Each row is a point on a tangle of strands that fork, close into loops and nearly touch. The rows are in no order.
Two points are linked if the straight distance between their rows is under 71.8. Some points are linked to none.
K31: -10 20 -12 18 10 -9 -4 58 2 22 39 13 -9 9 56 4 -8 22 -4 6 -18 6 10
K757: 12 21 -11 4 -2 -18 -4 69 -4 -5 24 12 0 23 21 -3 -3 14 -8 -8 -23 -1 -5
K732: 22 16 19 -25 12 -16 -33 -38 28 13 -25 5 -4 -40 31 5 -15 0 -16 1 11 9 20
K896: 30 -22 0 -14 20 -15 2 -18 27 -38 22 -19 5 -37 4 15 -9 -47 -1 7 19 24 -24
K229: -20 9 20 10 16 -28 2 33 36 15 40 -7 -11 9 15 -55 14 10 26 1 -13 15 -19
K496: -7 -30 -25 4 -14 -6 -2 32 16 -5 20 10 9 39 12 -4 6 1 7 14 -30 -40 -2
K519: -4 -2 2 -12 12 -33 -7 -1 44 -9 68 -18 -8 21 16 -23 -3 18 11 6 -9 -2 -4
K158: 23 -1 -10 7 3 14 22 -9 -31 4 -53 -2 17 13 -4 8 18 22 -1 -8 5 -52 -24
K198: 27 -14 -21 7 -4 22 21 14 -48 3 -17 13 30 51 -13 -2 7 17 -7 -15 -5 -28 12
K64: 12 -9 -21 23 -10 0 -2 31 -10 -9 6 5 8 -20 -9 36 -4 -11 2 -3 -16 -21 -11
K123: 3 -13 -17 -3 7 19 26 1 0 2 -16 26 11 63 -19 -8 12 20 -9 11 6 -45 -41
K449: 9 53 33 -18 13 -30 -6 26 14 7 14 6 1 19 16 -32 -13 36 -3 -4 -12 -1 -6
K991: 31 23 22 -13 -5 -9 14 -15 1 -13 26 -3 -45 25 7 -13 12 -15 -27 1 -9 -11 -19
K646: -8 -3 37 -30 -2 13 -22 -53 -3 -12 -48 -6 -27 -13 9 7 -5 -27 -22 -20 -10 25 15
K178: -7 -13 -34 52 -28 -16 6 35 -26 10 25 -13 -11 -17 23 14 -5 -18 -2 24 -16 2 -6
K19: 6 -6 -7 13 -14 -6 15 29 18 -28 51 -4 3 5 -2 6 4 -11 10 -3 -27 -13 -31
K464: 19 -9 15 -53 5 -11 18 -7 21 -3 74 -21 -5 15 2 -4 3 -3 -5 14 7 3 21
K549: -8 -7 2 -12 9 -2 -43 16 -3 -7 -39 -20 12 -28 -4 24 -20 -17 1 -9 -2 34 27
K364: 24 -15 -10 10 -19 32 4 6 -40 10 8 11 36 28 -32 -2 16 -3 -17 -17 -13 -26 19
K466: -19 6 4 17 -38 6 -14 29 -36 1 -34 -7 5 11 15 43 -19 21 -1 -4 -26 -8 9
K570: -27 1 -37 22 -1 5 -27 25 -2 -2 -30 10 -18 -24 48 34 -22 -18 -1 20 -3 23 3
K394: 14 -32 -20 15 -11 -37 -26 35 -8 8 9 -4 8 -6 22 1 1 2 3 8 -14 -5 5
K781: 5 16 1 16 2 -12 2 -32 -7 -27 -12 -12 -45 -25 -22 -3 8 -33 -8 -5 19 8 -38
K262: -12 2 -13 18 27 -40 -7 26 16 8 -8 -3 -6 -22 15 -38 -2 -25 19 13 9 50 -36
K23: -35 -8 -43 8 -29 17 10 7 21 -27 41 -13 14 30 -33 19 18 7 23 3 -29 -25 -4
K253: -23 -15 -46 -17 -13 26 20 4 15 -27 11 -13 1 53 -37 17 24 13 21 15 -15 -32 7
K786: 10 0 -9 35 -9 8 18 -17 28 -12 29 8 18 -41 -47 32 -10 -20 4 -12 16 -2 -11
K480: 32 20 48 -34 14 2 5 -20 -11 8 -1 -4 -37 -20 2 -17 13 -20 4 1 -1 5 8
K664: 2 19 -21 10 -20 11 1 45 -49 -3 -28 15 10 28 10 28 -6 19 -2 -17 -14 -26 3
K534: 5 -13 -17 -4 -8 67 16 -38 -11 -9 24 8 20 59 -51 0 23 8 -18 3 -12 -19 36
K789: 31 30 20 -34 2 -15 -1 5 8 -14 37 20 -18 45 9 -29 5 -4 -17 -4 -5 5 -6
K753: -8 -21 1 -22 11 8 33 8 -13 26 -37 14 35 75 1 -31 14 11 -12 8 3 11 -8
K179: 11 2 17 -9 22 -37 -25 -17 45 12 12 14 -10 -17 0 -26 0 -16 8 15 1 3 -17
K622: -23 9 -19 23 -41 7 -38 -1 7 0 -51 -3 11 -22 -17 23 -25 -18 -25 -17 -17 25 -10
K321: -12 -9 -1 19 16 18 43 2 1 41 8 4 3 -1 -39 5 13 41 -4 -1 20 -19 -42
K671: -28 -30 -16 -25 4 23 29 11 -2 10 -37 5 14 79 -23 -19 17 11 -12 20 -3 14 -14
K228: 17 7 8 -45 -20 -8 -7 -17 39 15 27 25 -14 27 25 -14 13 -3 -10 16 -12 -22 19
K242: 5 7 -7 44 -39 -1 -16 0 -12 5 -38 7 21 -32 -31 30 -15 19 -7 -35 -12 -5 5
K820: -14 18 13 17 29 -37 -33 16 42 0 8 -15 3 -35 12 -14 -23 19 2 -6 28 29 -3
K82: 40 14 8 -36 18 12 0 -8 -14 -5 -22 33 20 18 33 2 3 24 6 -11 8 -37 23
K358: -2 -2 -19 42 -26 14 -6 -3 -26 14 -45 8 30 -21 -16 23 -8 26 4 -16 -7 -31 2
K506: 30 2 8 6 -21 25 11 -10 -17 1 19 9 18 27 -44 -4 1 -4 -30 -17 -27 -12 15
K29: 22 -8 -15 16 8 0 -22 -2 -9 -25 -22 5 -2 -17 -5 39 -9 -3 2 -2 8 -35 0
K4: 1 21 36 -6 9 -26 7 53 17 18 48 -22 17 -12 -5 -22 -5 20 11 10 11 16 9
K369: -6 -9 -17 2 8 9 29 38 -51 26 -28 -7 5 42 19 -5 10 14 -16 26 12 -13 -18
K537: -25 12 27 40 22 -20 16 41 19 8 34 -15 3 -36 42 -19 -3 10 30 1 12 42 -26
K524: 41 -2 0 -15 -27 44 17 -35 -19 0 5 26 23 39 39 -22 28 -13 -46 -19 -16 -4 29
K273: 36 0 1 21 -17 -43 -8 7 -8 -9 12 -24 -7 0 -6 -3 -3 7 -15 -10 -26 -15 -16
K145: -13 14 -16 30 -44 1 36 50 2 7 51 0 20 15 -17 8 9 -17 0 3 -29 2 -10
K684: -9 -2 8 -8 6 -20 -28 23 2 11 -34 -17 6 -42 -3 5 -12 -36 0 -5 -4 50 4
K517: 8 23 22 17 -35 1 -22 -12 -8 -2 -32 -17 -1 -25 -26 25 -6 4 -6 -25 -20 3 6
K430: 34 5 26 0 -11 18 -22 -30 -27 -7 -38 -18 13 -17 11 7 5 -13 -17 -35 -31 -7 30
K738: 35 -22 1 -32 -7 10 -5 -25 24 3 26 27 -14 13 11 11 10 -17 -9 20 -16 -38 23
K692: 49 -10 1 0 -34 31 -4 -29 -17 16 2 1 -23 -7 38 18 9 -9 -37 -3 -1 -25 20
K878: -10 11 -2 12 16 -51 -20 -5 -6 -30 -19 -22 -29 -19 7 -13 -9 -13 6 -9 3 22 -36
K897: -13 25 -8 -19 22 -40 -34 -35 2 -4 -55 9 -26 -8 2 -52 -8 -4 16 0 26 27 -8
K45: -1 -12 -25 8 6 -42 -33 24 16 12 -8 -12 8 -32 34 3 -19 -13 0 17 0 15 5
K882: -17 0 14 -16 0 -36 -44 -8 19 -23 -26 -15 -14 -12 23 19 -37 10 -3 -23 4 18 7
K183: 38 27 34 -27 -7 -23 -8 13 0 25 -8 18 32 12 19 -29 7 9 5 -18 -18 -12 26
K440: -6 10 -12 45 -23 -9 15 4 29 -17 25 -1 18 -40 -31 20 -3 -24 5 -10 0 15 -36
K893: 11 -3 3 -8 9 29 53 -33 -7 1 -43 22 32 66 4 -21 30 9 -40 -12 10 -28 -34
K821: -23 -24 -21 5 28 -7 -1 38 -14 15 -8 -5 6 -39 21 28 -10 -12 26 33 26 4 13
K300: 5 14 39 9 3 40 -18 -40 -22 -17 -15 -21 -30 -37 -12 23 4 -30 -20 -27 -12 15 16
K539: 36 1 11 -12 11 6 -8 -21 0 -17 7 -9 -28 -31 5 37 0 -27 -11 -4 6 -6 5
K829: 13 16 11 -19 23 -17 -20 -21 20 -21 -6 -17 -32 -31 10 8 -9 -24 -8 -3 19 21 -10
K112: 7 2 -4 -57 -13 0 5 -12 17 -16 38 -4 -11 66 -3 -11 6 -2 -24 3 -4 21 34
K268: -29 -14 -42 11 -34 21 31 2 -15 23 -17 -5 34 69 -31 -17 16 27 -7 13 2 2 0
K589: -29 7 15 -23 1 5 -1 -35 -18 14 -39 12 -61 -35 30 -24 -3 10 18 20 53 20 18
K694: 14 23 14 -22 10 4 -8 0 -5 5 -22 27 36 -3 27 4 -19 41 17 -5 19 -38 42
K490: 25 11 21 20 1 61 -13 -40 -31 -6 -8 -1 -16 -28 -8 28 19 -10 -20 -25 -27 -18 26
K939: -31 35 11 27 38 -24 -24 0 27 -2 -9 -24 -10 -33 2 -35 -21 15 10 5 42 25 -21
K276: -20 38 24 -29 14 -20 -34 -50 16 12 -36 -20 -6 -28 6 -20 -28 8 -10 -1 35 36 18
K831: 20 -39 10 -30 27 10 0 -3 3 5 22 7 26 13 -17 -1 10 -5 15 11 -5 -31 42
K387: -15 16 0 -28 3 -3 -23 -30 19 -34 -22 -19 -40 -15 -3 19 -21 -31 -23 -18 12 34 -29
K120: 14 0 3 -30 25 10 -3 35 16 5 36 25 19 37 -11 -4 -4 25 10 16 13 -11 29
K406: -26 17 17 -44 -1 -14 -45 -54 26 -2 -43 -8 -10 -12 20 -5 -31 -6 -24 -7 19 34 12
K981: -13 -35 -40 34 -15 -8 17 19 -21 21 20 -6 -4 -6 24 5 -8 -25 6 50 -17 -8 9
K653: 7 -25 -14 1 34 -17 -7 33 -6 -11 7 -3 9 -28 10 30 -14 -7 27 12 23 -6 6
K699: 12 2 3 -5 -33 14 20 -5 3 -11 37 -10 12 44 -48 -7 12 -16 -19 -7 -42 -4 0
K639: -19 19 41 7 17 -16 25 46 17 8 49 -10 18 -28 22 -21 5 16 32 -2 17 30 -16
K581: 14 0 43 -35 14 6 27 -34 -15 24 20 1 -44 -9 -6 -30 27 -18 7 13 10 6 11
K945: -48 -6 13 -52 9 1 -12 -53 -4 -19 -33 -2 -46 13 0 -15 -21 -21 -19 -1 31 40 -5
K463: -17 16 -6 -2 19 -56 -36 -5 6 -4 -40 -7 -21 -19 21 -36 -14 4 11 -14 3 37 -28
K642: -4 10 11 -38 -7 -16 -35 -50 15 -7 -35 0 6 -24 41 17 -31 5 -7 -8 14 5 39
K222: -11 13 16 -8 21 -36 8 -26 12 7 26 20 -22 5 -8 -63 3 3 38 24 16 -15 -4
K787: 1 -1 -20 42 -43 -11 -8 22 -32 15 -7 -16 2 -30 13 18 -6 -2 -7 1 -26 12 -4
K220: -2 -30 -14 24 -3 19 22 20 -15 4 5 6 8 3 -22 14 12 5 9 13 -2 -32 -24
K606: -17 6 7 26 29 -28 6 21 26 6 15 -7 -7 -20 26 -42 5 -3 27 2 -2 29 -24
K322: 15 -23 -13 -22 -21 47 5 -32 -1 -20 22 3 2 64 -14 3 26 -12 -24 8 -20 -3 39
K332: 34 -4 -14 18 -31 68 16 -45 -36 -5 7 31 29 37 24 -17 32 0 -46 -6 7 -21 35
K110: 20 -3 41 -21 8 -10 18 -2 -5 -16 30 -14 -7 -16 -20 6 16 -30 15 -6 -12 8 -12
K904: -7 30 21 -3 29 -25 -11 -34 4 3 0 -6 -43 -31 8 -31 -5 8 12 15 40 10 -3
K284: -22 -36 -27 21 7 12 40 37 -25 16 11 -2 0 2 5 13 9 -2 21 35 10 -22 -29
K377: -17 5 -24 49 -38 21 46 36 -2 10 59 13 15 -2 1 24 10 -6 11 24 -15 -6 -8
K148: 19 28 -12 22 -20 14 -8 -44 24 -18 2 -7 -17 -45 -35 23 -2 -28 -21 -8 21 18 -15
K644: -4 4 27 -15 18 -37 3 -16 53 0 63 -13 -7 -2 7 -37 3 12 18 16 13 0 -3
K285: -47 18 7 -14 12 -37 -47 3 32 -15 -20 -19 -13 -12 10 -6 -39 9 -14 -15 7 48 -10
K932: 19 2 23 -45 -17 6 11 -27 2 10 41 -1 -23 60 2 -39 10 -8 -38 6 1 28 33
K130: -18 11 -26 54 -17 10 13 20 4 3 23 21 9 -52 -18 38 -8 16 18 -4 18 8 -8
K338: 10 24 26 -10 21 -31 12 27 -15 -6 10 -5 -30 7 5 -25 10 0 12 -12 -14 6 -28
K489: -6 2 10 5 -4 32 -19 -42 -3 -19 -30 -20 -9 -37 -37 29 -18 -27 -22 -27 -9 20 8
K990: -10 10 -29 50 -19 17 -7 36 13 -7 -14 0 8 -46 -7 43 -13 -29 -4 2 -8 27 -21
K269: -30 4 31 -50 -9 6 -23 -69 16 1 -50 1 -30 -18 35 -13 -9 -18 -20 -19 12 47 22
K626: 8 -16 28 -36 -10 14 28 -34 8 23 23 5 -48 19 4 -37 39 -27 -2 16 -8 6 9
K811: 40 -13 -2 -38 -25 10 13 -35 -7 -1 1 20 28 56 26 -23 17 -2 -25 -10 -15 -4 39
K361: 14 6 -6 13 -1 55 37 -50 -27 0 -6 47 36 48 -24 -31 18 37 -31 -22 23 -24 2
K613: -12 30 9 -6 8 -2 -7 -37 15 9 -8 7 -53 -41 22 -23 -5 9 5 30 61 18 0
K783: -14 -16 -24 -21 0 -10 -19 27 40 -10 28 -4 5 42 11 -9 6 27 14 10 -18 -17 24
K890: 7 -17 10 -14 21 16 42 0 -6 15 -36 2 39 69 0 -31 23 2 -38 -8 3 -2 -32
K748: -64 20 16 2 31 -30 -18 25 10 -22 -9 -18 -19 -19 16 -13 -26 7 12 -20 13 54 -16
K405: 15 7 3 18 -3 -43 -3 -1 -19 -32 8 -32 -36 -16 1 -3 -7 1 -5 -18 -11 6 -42
K978: -12 -35 -26 12 24 6 25 39 -28 16 11 -1 1 -12 31 15 5 2 38 41 22 -4 -13
K426: 4 46 31 -4 13 -32 -13 38 -4 -2 1 0 -21 0 16 -14 -2 25 4 -17 -16 7 -9
K858: 23 -3 -6 23 -22 -39 -28 15 -16 3 -9 -22 9 -16 16 17 -12 11 -11 -10 -23 -9 -3
K375: -17 -15 -27 23 -33 11 21 7 22 -3 41 6 21 8 -46 20 6 8 14 4 -8 -31 4
K634: 3 -9 -2 27 12 -34 -32 40 39 11 32 0 17 -12 32 -15 -12 31 15 3 8 -4 6
K37: 2 -23 -28 30 -9 -18 -10 29 26 -3 2 -5 11 -36 -2 -2 5 -52 -6 9 -24 32 -37
K326: 0 32 25 -15 0 3 -17 25 14 16 -15 18 30 -9 26 1 -20 45 8 -2 0 -26 25
K737: 5 -33 -11 25 0 15 22 4 -32 24 -29 2 16 4 -29 -1 18 11 7 2 3 -45 -22
K388: 6 -11 -12 -14 28 -14 1 34 1 7 -8 25 -4 15 14 14 -2 19 25 10 4 -34 0
K330: 11 -9 -10 28 11 25 13 -29 -17 10 5 8 16 -12 -45 23 3 32 7 -15 23 -34 5
K115: 37 -27 -9 4 -22 7 -21 -44 17 -3 -2 14 0 -18 -11 8 3 -37 -18 16 -8 -13 4
K553: -12 0 -11 28 1 -34 1 35 7 2 -11 -8 -11 -35 4 -23 6 -47 9 6 -14 44 -33
K221: 9 7 12 -9 23 -34 25 -8 -28 -14 22 -8 -31 -5 -2 -33 5 -6 31 0 5 -3 -25
K11: -3 -22 -1 12 5 14 -7 -29 -26 2 -68 1 14 2 -1 24 8 18 6 -22 9 -46 -12
K599: -21 1 -16 9 -6 45 -29 -44 -3 -28 -16 -12 6 -28 -42 43 -30 -3 -17 -26 20 14 19
K986: 30 17 8 17 -9 47 -1 -37 -23 -3 14 9 -7 -15 -28 23 4 5 -11 -23 -4 -26 24
K456: 18 -4 -5 -4 18 23 -11 -24 -31 -13 -43 11 -13 -7 -4 37 0 11 2 -12 11 -44 8
K316: 19 7 32 3 -7 7 41 -8 -4 -18 43 -25 -5 -16 -41 -6 18 -23 9 -12 -15 1 -25
K908: -33 20 -42 53 -25 12 3 18 4 -3 -1 15 8 -53 -7 40 -21 -11 8 3 12 27 -12
K651: 33 26 28 -27 -6 -17 -4 5 -6 4 -24 3 12 2 20 0 2 9 -6 -27 -25 -12 15
K841: -13 5 17 -16 13 -28 -28 18 2 -30 -4 -23 -29 -19 14 26 -21 9 0 -15 -10 13 -2
K84: 27 36 50 -14 -11 -16 -4 -43 21 29 -7 21 -1 -18 31 -29 2 6 0 0 5 -5 5
K529: -25 -29 -8 8 4 -13 -8 46 37 29 45 7 20 2 17 -3 -9 13 28 38 0 -10 27
K370: 44 7 22 -2 -6 37 0 -29 -43 1 -2 -4 28 1 4 -5 19 -13 -21 -25 -29 -15 33
K494: 5 0 -1 -55 -1 -6 2 -11 30 -17 63 -15 -6 44 1 0 2 16 -5 15 -8 1 38
K94: -21 11 -10 -15 12 -8 -12 1 12 -51 -8 -37 -12 -30 -5 26 -21 -35 -2 -21 10 43 -29
K764: -7 -7 -4 5 -12 -17 25 60 3 8 58 -11 1 14 31 -15 6 -10 9 10 -32 25 -1
K953: -11 41 -6 16 -2 1 -1 -40 17 -31 -13 -11 -21 -39 -34 8 -11 -27 -13 -16 12 24 -50
K356: 15 14 -10 20 -6 42 16 -22 -17 10 24 26 10 3 -44 14 -4 23 -1 -17 17 -34 19
K465: -13 12 15 -1 24 -22 -16 49 11 -21 7 -16 -14 -28 27 29 -15 4 17 -11 -11 20 -7
K422: -17 -24 -22 25 -29 29 35 10 -23 46 -18 17 25 43 -32 -24 25 17 -5 12 -13 -28 1
K540: -21 -13 -30 25 -8 8 10 39 -36 8 -25 -10 -15 -12 22 39 -3 13 13 23 -4 -13 6
K176: -4 -33 -12 3 -1 17 44 33 -50 19 -21 -9 22 62 -18 -19 14 25 -30 8 11 -9 -22
K320: -36 5 2 -27 23 -10 9 3 -3 -49 -23 -40 -11 -25 -4 9 -14 -28 25 -18 25 58 -41
K211: -23 -1 14 -5 -32 -14 -26 26 -21 1 -44 -13 -4 -4 24 26 -19 3 0 -14 -39 7 22
K113: -42 16 4 -24 24 -22 -16 -11 -4 -15 -51 -7 -20 -10 -19 -16 -21 -25 12 -5 3 45 -12
K471: 22 -19 3 11 0 -33 -9 11 29 -12 3 -2 1 -20 -8 -1 4 -34 -7 8 -25 0 -26
K283: -22 -20 -8 30 4 26 51 29 -14 26 11 -17 3 34 -32 2 11 22 -15 16 18 -11 -49
K201: -18 -17 -19 3 -1 56 35 -11 -19 -2 12 -7 25 60 -51 -7 26 13 -2 -4 6 -16 13
K912: -23 -22 -32 -14 2 -10 4 36 29 -29 45 -21 15 63 11 10 2 25 24 13 -8 -7 6
K682: -24 -3 -2 26 -7 37 -5 -40 -6 -23 -17 5 -7 -28 -39 53 -24 22 3 -22 23 -14 11
K353: 6 10 34 -6 18 -27 3 -25 44 13 50 -10 -17 -28 0 -26 -3 8 -5 32 36 -1 -4
K863: 28 13 -13 -2 -11 -17 -8 37 -27 -9 -11 10 13 27 18 16 -7 23 -12 -12 -17 -13 4
K357: 29 11 14 14 -15 -7 2 -49 -3 -8 -13 -2 -47 -28 -6 -9 12 -24 -16 -2 -4 2 -28
K435: -29 -33 -22 -36 17 12 21 34 10 10 14 -7 28 53 -20 2 21 8 28 20 3 -5 28
K949: 17 24 5 23 -7 21 -10 -28 21 -10 11 15 -2 -47 -49 36 1 -24 -15 -9 13 -5 -2
K813: -11 -19 -20 -18 2 27 14 2 12 -20 -1 13 5 72 -26 6 16 8 -2 17 -10 -34 -12
K192: -8 14 -4 12 12 -5 -9 65 -5 22 15 21 0 -11 44 12 -9 37 15 23 6 -7 23
K998: 9 21 38 -29 23 -18 -6 -36 -12 6 -20 -2 -45 -27 0 -21 1 -4 17 0 18 14 9
K347: 22 -9 -7 -24 -13 28 4 -20 14 -9 30 12 -6 42 -14 9 11 -10 -13 10 -21 -39 17
K856: -1 -10 24 -31 2 7 -29 -11 -7 -10 -37 -12 -2 -15 0 26 -19 -16 0 -25 -16 20 26
K580: -39 -34 -35 -35 9 18 29 29 9 3 -10 -4 12 73 -17 -2 21 18 21 31 0 0 0
K921: -15 11 10 -10 25 -33 -10 16 -9 3 -41 -13 -11 -32 -18 -21 -3 -33 15 -6 -1 49 -9
K996: -23 15 -6 35 15 -27 -9 43 13 -9 7 -16 -29 -33 59 8 -9 -3 12 -19 -14 37 -13
K42: -56 1 -14 3 -7 1 -16 35 9 -26 -13 -25 -17 -17 20 30 -30 -23 -3 -5 -10 53 -17
K293: 1 3 5 -23 15 -19 34 -15 -3 -15 32 7 -35 13 -6 -48 24 -8 43 17 7 -3 0
K647: 28 -8 28 -37 -7 24 13 -23 -3 9 37 -6 -23 31 -3 -31 26 -29 -26 3 -19 12 20
K147: -40 10 -14 1 -7 -12 -43 28 8 9 -29 10 -5 -19 45 19 -29 1 3 22 -3 39 24
K366: 41 21 4 11 -19 39 6 -55 -49 -4 -17 15 33 10 20 11 27 15 -19 -31 -16 -38 27
K278: 26 13 33 -13 13 -24 -18 29 1 19 23 -17 15 -12 5 -5 -14 26 6 -3 6 -4 19
K365: 0 -6 9 9 -1 -17 12 59 2 4 40 -13 10 -14 32 9 0 -12 19 9 -13 17 -2
K972: 34 21 -6 14 -2 63 14 -31 -20 7 8 44 15 29 -35 -1 12 29 -26 -18 19 -28 18
K46: 29 10 22 2 -23 0 13 -31 -3 -13 23 -5 -38 -6 -9 2 20 -17 -21 -2 -16 -18 -24
K236: 38 -29 -21 20 -19 30 -4 -56 11 0 12 -2 -3 -16 -22 25 8 -20 -14 12 10 -42 4
K266: -9 -15 -10 16 5 6 8 34 -60 26 -35 -20 -5 -2 12 17 4 19 7 19 2 -18 -9
K162: 1 -13 -9 -27 28 6 4 44 -1 1 12 30 17 48 5 -4 0 25 14 24 12 -20 4
K71: 16 -11 -3 -4 11 -48 -15 -4 36 -2 12 -8 -1 -24 -5 -25 3 -29 -2 7 -14 26 -28
K149: -9 -1 22 10 -3 -17 24 44 -14 0 18 -25 6 -45 35 11 3 -27 20 6 -8 42 -11
K484: -14 3 -28 54 -25 21 35 31 -4 22 35 19 19 -36 -24 31 -7 12 14 5 0 -9 2
K240: 1 11 14 20 -12 -12 -18 5 0 -12 -33 -18 -12 -35 -23 6 -4 -21 -9 -21 -21 17 -26
K535: 32 15 -9 25 -35 60 1 -50 -33 5 -3 31 11 4 24 7 25 10 -38 -31 -4 -24 30
K594: 27 7 35 3 -13 5 -13 -14 -31 1 -23 -23 2 -10 -25 8 -3 -7 -8 -32 -29 1 11
K828: -18 37 10 21 34 -28 -21 -29 7 -12 0 -5 -20 -30 1 -39 -9 20 27 13 52 8 -20
K398: 4 -20 -8 30 19 36 22 -23 -31 36 -11 6 24 -4 -47 -12 17 31 11 -12 16 -39 5
K458: 11 15 23 10 -29 -4 36 -7 -7 -11 42 -16 -7 14 -49 -24 17 -13 2 -10 -29 -7 -25
K191: 36 28 42 -36 -9 -13 -2 -26 14 23 2 25 18 9 27 -43 7 5 -13 -3 -10 -5 15
K976: -2 -42 -6 -27 8 8 7 20 11 0 33 -7 21 20 -19 4 9 -6 24 12 -13 -11 35
K184: -60 14 -14 12 11 -7 -32 29 26 13 -3 -11 -16 -27 54 28 -37 -13 -4 17 3 61 23
K24: -20 19 -13 12 -16 -3 -12 1 -2 -15 -44 -23 0 -25 -29 0 -9 -31 -22 -23 -5 42 -25
K809: -4 -42 -36 23 -36 -9 8 19 -24 24 3 -1 19 11 -2 4 8 -15 9 38 -30 -21 9
K717: 37 -36 -9 -4 7 17 -4 -22 -9 10 0 12 22 8 -18 10 8 -14 11 8 -3 -43 11
K674: 8 -4 -5 -51 6 13 -8 8 25 -8 30 31 23 58 -15 -8 -7 18 0 15 -8 -16 35
K714: -44 -14 -32 38 -10 16 -7 4 -27 5 -54 -7 -1 -18 -16 30 -17 8 2 2 21 -10 -18
K605: 11 1 2 35 -19 -22 29 10 23 -25 43 -15 7 -18 -11 6 10 -13 12 -14 -11 -1 -54
K906: 28 -49 -11 7 3 24 3 -46 -10 -3 -4 7 -2 -2 -17 8 19 -10 -1 15 14 -48 -1
K980: 25 -7 -5 -17 4 32 31 -31 -14 -9 -23 38 16 64 -7 -9 15 4 -12 6 17 -39 -10
K876: 8 37 33 -6 6 -25 -31 -28 32 9 -22 12 11 -37 21 -21 -13 12 -3 -1 8 4 2
K522: 37 -3 34 -19 18 3 -3 -4 -12 0 14 -6 -13 -25 -7 15 7 -29 -1 -13 -4 -3 24
K661: -13 -12 8 13 -2 -24 -23 29 52 24 44 -6 27 -3 18 -22 -19 29 11 27 -2 -10 18
K292: -33 -8 2 6 -4 -19 14 42 39 15 54 -6 -7 7 40 -25 18 0 29 13 -33 29 -5
K401: -68 3 1 -4 13 -16 -20 40 22 -10 2 -28 -23 -20 25 2 -29 -16 8 -11 11 66 -16
K884: 7 12 -9 -13 19 -4 -23 50 3 12 -17 30 11 4 26 11 -8 35 21 8 1 -27 16
K595: -16 -24 -10 -1 12 1 -25 24 -9 -1 -50 -5 9 -18 6 37 -14 -2 16 3 3 3 25
K230: 11 35 29 -31 3 -20 -2 3 28 3 30 15 3 38 2 -39 -4 21 -13 7 -4 2 -1
K96: -29 -28 -22 4 0 39 50 14 -11 3 8 -19 12 46 -51 -4 24 12 -2 17 14 -10 -21
K795: -9 15 -20 35 9 18 6 -22 -6 -4 -2 8 -3 -33 -46 45 -17 20 10 -24 35 -17 6
K691: 15 -1 30 -30 -4 -18 -7 -27 46 21 26 18 -15 -7 10 -27 12 -10 1 20 -11 -10 8
K505: -23 6 26 14 15 -21 18 48 0 -4 18 -24 -5 -47 48 -5 -10 -9 31 3 10 66 -21
K58: -32 35 11 -17 20 -27 -29 -49 -3 7 -49 9 -9 -23 2 -39 -17 8 16 15 35 30 6
K965: 45 10 21 -48 -8 -2 11 -27 4 14 9 23 19 34 26 -31 15 -11 -24 -13 -21 -7 38
K583: -6 -26 -23 29 -13 12 21 -11 22 2 36 27 21 -26 -52 18 6 12 21 -5 20 -18 1
K839: -37 -36 -17 13 6 11 -9 -1 -29 4 -73 -7 6 -7 -6 29 -10 -2 9 2 11 2 0
K304: 4 19 7 17 22 31 27 -36 -27 32 -15 27 44 31 -26 -32 12 49 -22 -35 22 -17 -7
K249: -21 -2 -24 48 -10 13 5 -14 -12 27 -62 11 15 -29 -24 15 -4 28 -1 -9 13 -19 -24
K28: -16 -2 -28 27 2 -6 -23 37 6 -21 -21 -4 -6 -33 18 31 -16 -22 -3 -2 -8 33 -13
K997: -41 10 -1 -33 2 -4 -9 -52 -22 -4 -44 2 -59 -4 15 -25 -17 -8 14 4 37 25 11
K775: -3 -1 -9 19 23 -30 -49 22 46 8 7 -3 23 -33 23 -4 -22 13 3 8 26 9 4
K943: 12 -26 -11 -6 16 26 23 8 -50 3 -7 -1 22 53 -22 -11 3 15 -15 -4 20 -17 -9
K219: -2 -22 4 -27 10 5 -27 -48 -5 -12 -50 -6 1 -8 38 30 -23 1 2 -8 20 -22 32
K290: -21 13 34 -33 21 -6 -23 -33 -10 0 -47 -6 -35 -15 -4 -21 3 -30 4 -13 5 26 4
K89: -17 -22 -49 3 -32 8 10 40 9 -3 9 15 3 64 0 1 15 12 2 20 -31 -17 -4
K32: 2 -20 3 -3 3 -25 0 17 34 -18 54 -3 -5 0 12 -8 6 2 14 -2 -18 -10 -11
K931: 21 -33 -10 -3 26 -24 -13 17 18 -16 30 -15 16 -35 12 21 -8 -24 16 5 11 18 -12
K344: 38 -5 -10 -31 18 15 15 -11 -24 -12 -22 33 20 50 23 -2 2 18 -10 -2 23 -35 8
K51: -13 -23 -35 38 -34 15 31 14 -27 51 -12 14 18 11 -6 -4 11 -3 4 30 -16 -24 5
K503: 11 -9 -1 26 15 38 24 -36 -32 26 -31 17 39 17 -29 -22 26 42 -9 -26 5 -36 -11
K578: 8 -7 -17 -53 -7 21 -2 -16 25 -12 6 33 8 66 4 -3 17 0 -1 13 -22 -24 32

A tip is a point with one link. Name the tips that can be reached along the links from each point below, in the order of the rows.
K401 | K145, K996, K184
K496 | K912, K89
K220 | K896

How many points has the smallest loop of links through each point below? Write - if it is on no loop.
K682 | 9
K84 | 26
K158 | 7
K606 | 8
K820 | 20
K236 | -
K290 | 7
K647 | -

A piece is two or more points that can be reached from each other along the links. Count, over all rows, the pieces, the separate loops (a circle has one, a figure eight two, a Y none), the forks (points with three links) and the tips (points with one).
pieces | 5
loops | 7
forks | 25
tips | 21
